Points on a hilly landscape, in no order, each with its height.
A ball rolls from a point to whichever of its 2 nearest points has the largest drop for the distance, and stops where none of them is lower. Distance is the straight distance between rows; heights are no part of it.
zorov h=4.27: [ 17  26 -27  11  26 -63  54   9  91 -30  13  54  30  22   9 -41  64  -8
  37  20 -21]
som h=7.96: [-54  -9 -38  64 -25  55 -13   4 -27  35 -20  -9  33  33 -66  39 -15 -48
 -43  -9 -52]
fozes h=7.97: [ 24 -47 -72   8 -53  20  19  30  24 -19  21   9  98  28 -49  55 -10  -1
 -55 -13  16]
Gebet h=5.87: [ 32 -24  15 -19 -18 -83 -13 -17   3  11  -8 -25 -14  36  18 -17  -2  42
  32  66  13]
Ral h=3.11: [ 31  15  24  51 -10  19 -43  14 -12  62 -27  13  -3   1  45 -45 -23 -52
   1  -1 -49]
Namid h=3.64: [  4  12 -67  39 -16 -46  39 -38  48 -69  13   2 -47   5  63   9  34 -42
 -12 -26  -2]
Vobog h=6.25: [  0 -22  -4 -61 -17 -65 -33 -54  -6 -52  26 -18 -17   8   8   3  40  -9
  66  35  -3]
vas h=8.27: [-28 -36 -19  63   2   1  -2  11  10  17 -13  -1 -27  24 -68  -2 -15 -21
 -48 -16  18]
Zuvo h=5.97: [ 20  20  53 -73 -56 -38 -55  -3 -24 -61  77  25  16 -16  37 -19  62 -63
  48 -41  31]
geru h=3.51: [-37 -29  62 -35  21 -43 -36  24  34 -29  17  15 -27 -34 -32 -23  52  -5
  42 -35  47]
Sizif h=4.04: [-12  38  52  19  29  62  42   1 -26  22 -22 -32 -34 -27  50  15 -41  64
 -26   0  24]
mez h=4.62: [ 69   8 -21  30  48 -65 -14 -37  53  33 -20  13 -26   0  53   3 -25   2
 -50  -5  18]
Zelo h=5.07: [ 62 -20 -41 -12 -31  47   4  59 -50 -25   0 -28   5   0 -28  23 -48  31
   3   7  -8]
Sig h=3.47: [ -8 -75 -29  30 -16  13  22 -68   7 -33  27  24  21  36   0  35  26   9
  -8 -15  27]
bekun h=6.69: [ 49 -40 -69 -32  21 -42 -26 -42 -18 -63  41  12 -12 -18  -6  10  31   8
  65   4 -28]
sefum h=1.82: [-26   8 -27 -31  -1  85  12 -41 -42 -41  -6  11  19  11 -33 -34 -41 -46
  -1  13  23]
vuk h=2.28: [  9   2  67  16  80   3 -28 -42  26  13  -7  34   8   3  28 -63 -10 -52
  -7  39  17]
salo h=1.31: [ 19   0 -60   6  33  -3 -24  53  27  -1  -6 -31  13 -63 -23 -25 -12  22
 -29 -64  12]
Dum h=2.38: [-55 -46   7  65 -31  -8  30 -49  -3 -11  31   6   6  -3  25 -16  45  31
  21 -29  44]
dunek h=4.97: [ 15 -18 -50   8  43  17   3 -40   9 -25  11  -8  15  33 -63  90 -32 -19
 -64 -34   0]
Relab h=4.32: [-26  61 103 -43   2  -6 -20  19 -32  26 -35  -9 -28  -2  22 -15 -16 -22
  39   7   1]
koto h=0.52: [-53  19  13 -75 -44  86 -19  12 -53 -19 -34   5 -13  -5 -45 -10 -28 -49
  48  -5  -6]
Nolol h=4.59: [-30 -16  73 -12   9 -76 -59  60  19  88 -42  11 -18 -16 -33 -18  -5  41
  10  53  -8]
pura h=7.60: [ 34 -62 -10  62 -74  65   5  53 -15  -3  58 -13  71  13 -23  42 -20  -1
 -64  16  -5]
mapu h=5.60: [ 19  20  18 -66 -72 -37 -24  43  -2  43  -6 -30 -10  -3 -16 -31 -11  55
  61  42  -1]
biv h=4.89: [-18  38   6  -5  -4  96  56  74 -23  57  41 -28 -50 -86  38  27  36  49
 -54  42 -21]
Gid h=5.52: [-54 -24  14 -15 -15   1   0  25   6 -25 -57 -26  12  22  40  -1  16 -63
 -39 -20   7]
Vemig h=2.70: [ 28   6 -75  13  42 -14   9  10  93 -16 -22  -5 -27 -22  -9  12  -3   9
 -33 -67  22]
gapaz h=6.59: [-23  -7  40 -20  15  -4 -37 -51   9  43 -69 -17 -39  32  25  27   3  11
  42  19 -29]
Mam h=2.68: [ 43 -17  -1  52  12 -15 -46  18  14 -18   8 -38 -44 -43  20 -25 -22 -17
  15  -4   7]
vika h=2.57: [ 17  28 -94  30  -8 -30  61 -54  49 -53  30  27 -34  36 -19  30  -4 -41
 -43 -19   3]
Pesok h=2.03: [ 39  33  44  47 -21  74  35  17  18  99  13  10  56  27  46  32 -19  40
 -67  48 -32]
pinus h=4.02: [-10  28 -74 -27  12 -17  36   0  18 -43 -41 -32  15 -10  30  29   6  22
   5 -76  10]
vinun h=1.41: [ 15  53 -66  56 -23  -7  82 -54  11 -29  18  -7  12  41 -10  32 -38   3
  -9 -47  41]
Neru h=5.68: [ -3 -16 -84 -44  14 -10  17 -37  32 -69  57  86 -14 -39   3 -29  72 -26
  -7 -27 -28]
Peku h=6.23: [-17 -49 -10 -58  -2  20 -49 -63  30  21 -36 -22 -41   9  13   2   3  16
  -8   9   8]
lok h=2.51: [ 20  25 -42   5 -45  41  52 -64  -3  21 -12   9  53  66  30  30 -27   6
 -29 -31  17]
Boni h=4.17: [ 61   3 -37   2  29   1 -15 -58  16   6   5  15  -4  -4  66 -34  -5 -31
 -38 -40   5]
Livos h=2.86: [ 74  -6  23  38 -22  43  -5 -24  22  72  29 -14  58  38  18  76 -30  30
 -62   2 -33]
raf h=4.94: [ 13  22 -35  99  41 -72  25 -42  34  24   7   7 -18  20 -41  41 -12  24
  -3 -22   5]
kupe h=5.06: [-48 -36  39 -24 -32 -42 -24  42 -27  57 -28 -25 -62  -1 -39 -12  -2  45
 -19  46   2]
samo h=4.67: [-23 -23 -43  28 -35 -35  18  -4  21 -62 -15 -28   2  31  37  21  13 -72
 -35   8   6]
sur h=3.24: [ 36 -50  15  20 -10  35 -29 -24 -43  -7  25 -15 -66 -31  19 -13 -25  36
  13  -7  25]
gepa h=6.52: [ 40   6 -52  13  55  47  21 -11  83 -74  44  69 -14 -27  12 -40  40 -45
  -1 -22 -30]
Vop h=0.71: [ -7  59  16  16  -4  33  18  25 -12 102   1  -5  39 -29  35 -31  -7  52
 -48  28 -39]
Kene h=7.07: [ 15 -41 -34 -40 -14  32 -14 -47 -33 -61  57  37  11 -34 -23 -26  24   8
  93 -15  23]
feme h=4.34: [  3  -4 -11  63  41 -65  30 -19  64   4   3  50 -15  19 -28 -26  26   4
  34  15  10]
nav h=2.47: [ 27  17   6   4  25  49  21 -13 -59 -47  13  -7   4   1  26 -49 -44 -48
 -23  -5  30]
von h=4.83: [ 13   8  19 -91  -1 -47  -3  43 -26 -39 -22  21  41  22  12   5  38 -25
  54 -44 -10]
Falin h=2.58: [-27  -1  65  30  79 -20 -47   0  76  58 -43  48  17 -44  25 -17  -3  14
  36  -9  21]
Fiked h=7.06: [-42 -10  16  11 -68  47 -40  16  34  29  -9 -54  23 -14  21 -24   8  -8
  18  41 -17]
pered h=2.59: [ 27  38  15  -6 -50  49   6  12 -56  63 -24   1 -25  25  46 -24 -26 -18
   7  39 -54]
dit h=3.57: [  6   5 -78  49  16 -20  71 -22  -2 -99  73  71  -5  18 -37  14  29 -60
 -46   5 -28]
Duge h=2.87: [ -3   1   4 -24  20  41 -50  76 -31   6 -14 -49  -8 -78 -10   4 -11  25
   7 -45 -36]
daruf h=1.08: [ -6 -11  57  55  39   5 -21  23  41   8   2  40  26 -30  18 -67  19 -46
  12 -18  20]
fik h=6.47: [ -7  -7 -51 -88 -17 -53 -40 -13  20 -42  45  51 -44 -53  -1 -41  64 -46
  12 -62   1]
Zepi h=2.12: [-28  10   3  -2  14 -15   0  12 -32  43 -10  -9  43 -13  -2 -25  10  31
 -13  -5 -21]
Kegi h=1.29: [-62 -31   0  27 -31   2  54  -7 -38 -42  -1 -34   4   6  -3  39  14  71
  41 -18  34]
kor h=5.36: [ 49 -31  -4 -44 -50  11 -15  86 -22   3 -16  -1 -19   1 -31 -32 -24  25
  41   0   5]
Samuz h=8.41: [-34 -21  30  60  -3 -21  40  26  -8  38 -55  18 -54  35 -34  13 -28  35
 -19 -21  37]
bevi h=4.88: [ 24  20  -7  21  28 -49  36  16  -2  -5 -35 -37  12  -5  56  43  -9  63
 -12 -49  12]
lam h=5.39: [-41  16  45  23 -25   4   6  72 -40  68 -32 -12 -60 -17   3  12  -1  24
 -15  35 -45]
Dete h=3.80: [-62  74 104 -44 -11   4 -10  16 -30  96 -41  29 -54   6 -18  -8 -10  10
  46  45 -28]
Puv h=2.11: [ 59   0 -28 -14  28 -12  11 -35   1 -29  30 -25  63   7  32  -7   0  41
   7  24   8]
dedu h=3.69: [-37 -23  41  39  32 -67  -3  24  33  13  -3  33 -18 -23 -46 -30  26  33
  59  -9  34]
Nurut h=3.28: [ 16  29 -12  -4  57 -23   1  -9   1 -80   7 -24 -28  -7  18 -34 -14 -78
 -14  24  -4]
gulaz h=4.07: [ 13  43  -6 -45  14 -56  21  19 -10 -73  18 -22  13 -16  38 -30  15 -42
  25 -17  11]
rotif h=4.00: [ 28  51  90 -61  21 -42 -35  35   0 -27  -5 -25 -10  -8  11 -32 -28 -28
  36  36  34]
fovo h=8.50: [-37  16   6  49 -38  55  52  22 -37  84 -17  41 -38  11 -43 -31 -23  39
 -25 -19   7]
Fizi h=4.69: [  5 -11 -58 -47  37 -53  30 -54  24 -33  19  72 -12  36 -10 -28  54 -32
 -32  21 -26]
guke h=6.67: [ -8 -25  42  40 -23  15 -25   9  89  22 -28 -33  36  -3  60 -19   9   4
   5  25  22]
div h=2.20: [-41 -43  -3 -84 -70  29  -7  10 -20 -34  20  21  62 -18 -16 -36  23   3
  15  14  46]
tobos h=5.70: [-11 -34  12  64  39 -21   0 -41 103 -24   2 -28  29  18  31  30  37  -7
 -19  33  17]
bof h=3.73: [ 18 -39  17  40  -6   9  16 -29  31  23  32  -8  73  66 -10  42  -5  -2
 -89  19  18]
Bef h=3.95: [-14  37  20 -44  27  16 -39  45 -37 -40  14 -34  47 -39 -37 -21  -7 -22
  49  -6 -22]
guk h=3.43: [ 34  10  52 -12  17 -43 -76  56  49 -28  17 -26 -25 -51   5 -48  -8 -57
  31  29  16]
nobik h=1.22: [ -34   18   49 -107  -26   22  -22   28   -5    2   23   19   45  -22
  -30  -54   26   -1   10  -41   51]
nemaz h=0.18: [ -3  14 -24  38  -2  17  66 -17 -52 -33   8 -31  27  31 -19  55 -32  52
   2 -15  19]
zul h=3.71: [ 19  16 -19 -24 -20  12 -45 -37  11  15  -6  14   9 -10  50 -69  14 -74
  17 -29 -18]
miko h=5.85: [-19 -20 -46 -24 -26  85 -25 -44 -11  21 -34 -28 -43   6 -22  41 -51   6
 -46  -5   2]
Pem h=1.89: [-36  36   3 -46 -92  83  -7  35 -47  48 -28  -1 -51  -5   7  -3  -1 -29
  35  21 -61]
Kome h=7.55: [-53   4 -11  41  28  18 -32  -8 -23   3 -39 -22   3  20 -50  13  -3 -55
  29   4 -59]
zuk h=5.55: [ 28 -50 -72  20 -60   3  -1   0 -86 -29   7  -1  -5  26 -38  87 -34  10
  -6  -7 -28]
lagu h=2.46: [-41  -8  31 -94   1 -22 -24  49  23 -51  35  40  11 -26 -65 -38  58 -44
   7 -49  51]
biper h=5.40: [  4   8  15 -54 -36 -76  -3  27 -82 -15 -20 -27  -9  25  22  19  15   5
  56  -2 -33]
forap h=7.05: [-20  25 -21  -1  42 -21 -22 -62  37  20 -54   5  -8  42 -10  -4  18 -43
  43  11 -40]
kavu h=5.08: [ 35  11  11  48  27 -54  -2   5  34  48 -50   4 -15 -10  42  18 -39  55
  13  -6  20]
rameg h=5.79: [-30  -6  49  34   2 -28  11  72 -57   5 -57 -22 -34   5  34   5 -13 -29
 -36 -33 -16]
zek h=3.15: [-51   3  81 -44  73 -26 -33 -58  -3  16   2  18  -7 -12   0 -39  22 -13
  -5  11  29]
fosid h=4.61: [ 20 -19  55  86  54 -12   6 -45  49  15   4  -5  32  43   5  45 -21  16
 -24  53  23]
Bup h=3.66: [-37  31  84  20  -8 -53 -33   9  32  88 -24  38  22 -34  49 -21  18  42
  64   2   2]
zeki h=3.87: [-21 -22  -7 -44  59 -42   8 -43 -24   2  -7  38 -17  31 -42 -43  13 -14
 -28  12  15]
Bila h=7.34: [ -9 -15   1  43 -67  99   3  47  -8  22   9 -36  16   2  -9  11 -23   2
 -29  49 -24]
siz h=5.49: [ 19  -1 -19   1 -25  61  20 -19  12  20 -10 -22 -36  43 -73  95 -86  -1
 -67 -44  22]
Lesis h=4.35: [ 23  -1 -41  23  62  21  54 -45  -2 -61  46  46  51  34 -26  41   5 -39
 -58 -35   5]
vula h=7.04: [ 66 -25 -16   4  52   2 -11  10  94 -63  42  46 -57 -25  -2 -57  17 -43
 -13  42  -2]
vovor h=5.16: [-21  16   0  18 -24 105  62  20 -10  55  24 -26 -31 -21   8  93   6  68
 -65  25 -18]
bam h=3.63: [ 67  -4  49  22  53  28  -9  -5 -44   5   9 -18 -25 -39  56  12 -50  58
 -12   7  14]
lonus h=5.41: [ 11 -17 -39  -7 -15 -45 -33  39 -49  45  -8 -44 -33  -6 -54  22 -19  70
  -3  31 -44]
kosa h=3.02: [ 45  38  -8 -18  34 -31  14 -10  54  13  -7  15  63  14  22 -54  10  10
  41  17   4]
kada h=4.52: [-30  54  72  -3  -1  84  33  73 -25  35  12 -18 -58 -89  31   0  -4  54
   7   7   1]
nuvu h=3.40: [-28 -70 -69 -41 -43   6  -8 -32 -32 -50   3  39  50  -3 -26  15  23 -18
   3  19  17]
Vobat h=4.60: [  2  27 -17  23  -7   6  -3  18 -70 -33  16 -51  54   2 -17   1 -19  -7
  35  49 -47]
zez h=5.73: [ -1  54  52 -73 -49 -30 -43   3 -75 -47  43 -30   4  -9  16  11  13 -30
  72  -9   5]
Dufe h=1.18: [ 27  -3  -2  27  21   1  46 -15 -34   5  44 -22  89  22  -6  42  -6  86
 -28  12   5]
gugom h=5.77: [  5 -37 -71  -2   1 -43  -8  -5 -48  -1 -13 -18 -32  32 -74  53 -23  25
  -9  -1 -21]
viko h=3.12: [-75  45  37 -30  16  27  27  -4 -31  73 -52   3   3  18 -21  15  11  54
  30   5 -38]

Where does a ball stop that starts at each point below?
pura -> Vop
gepa -> daruf
kavu -> koto
gugom -> daruf
rameg -> daruf
zez -> koto
vovor -> Mam
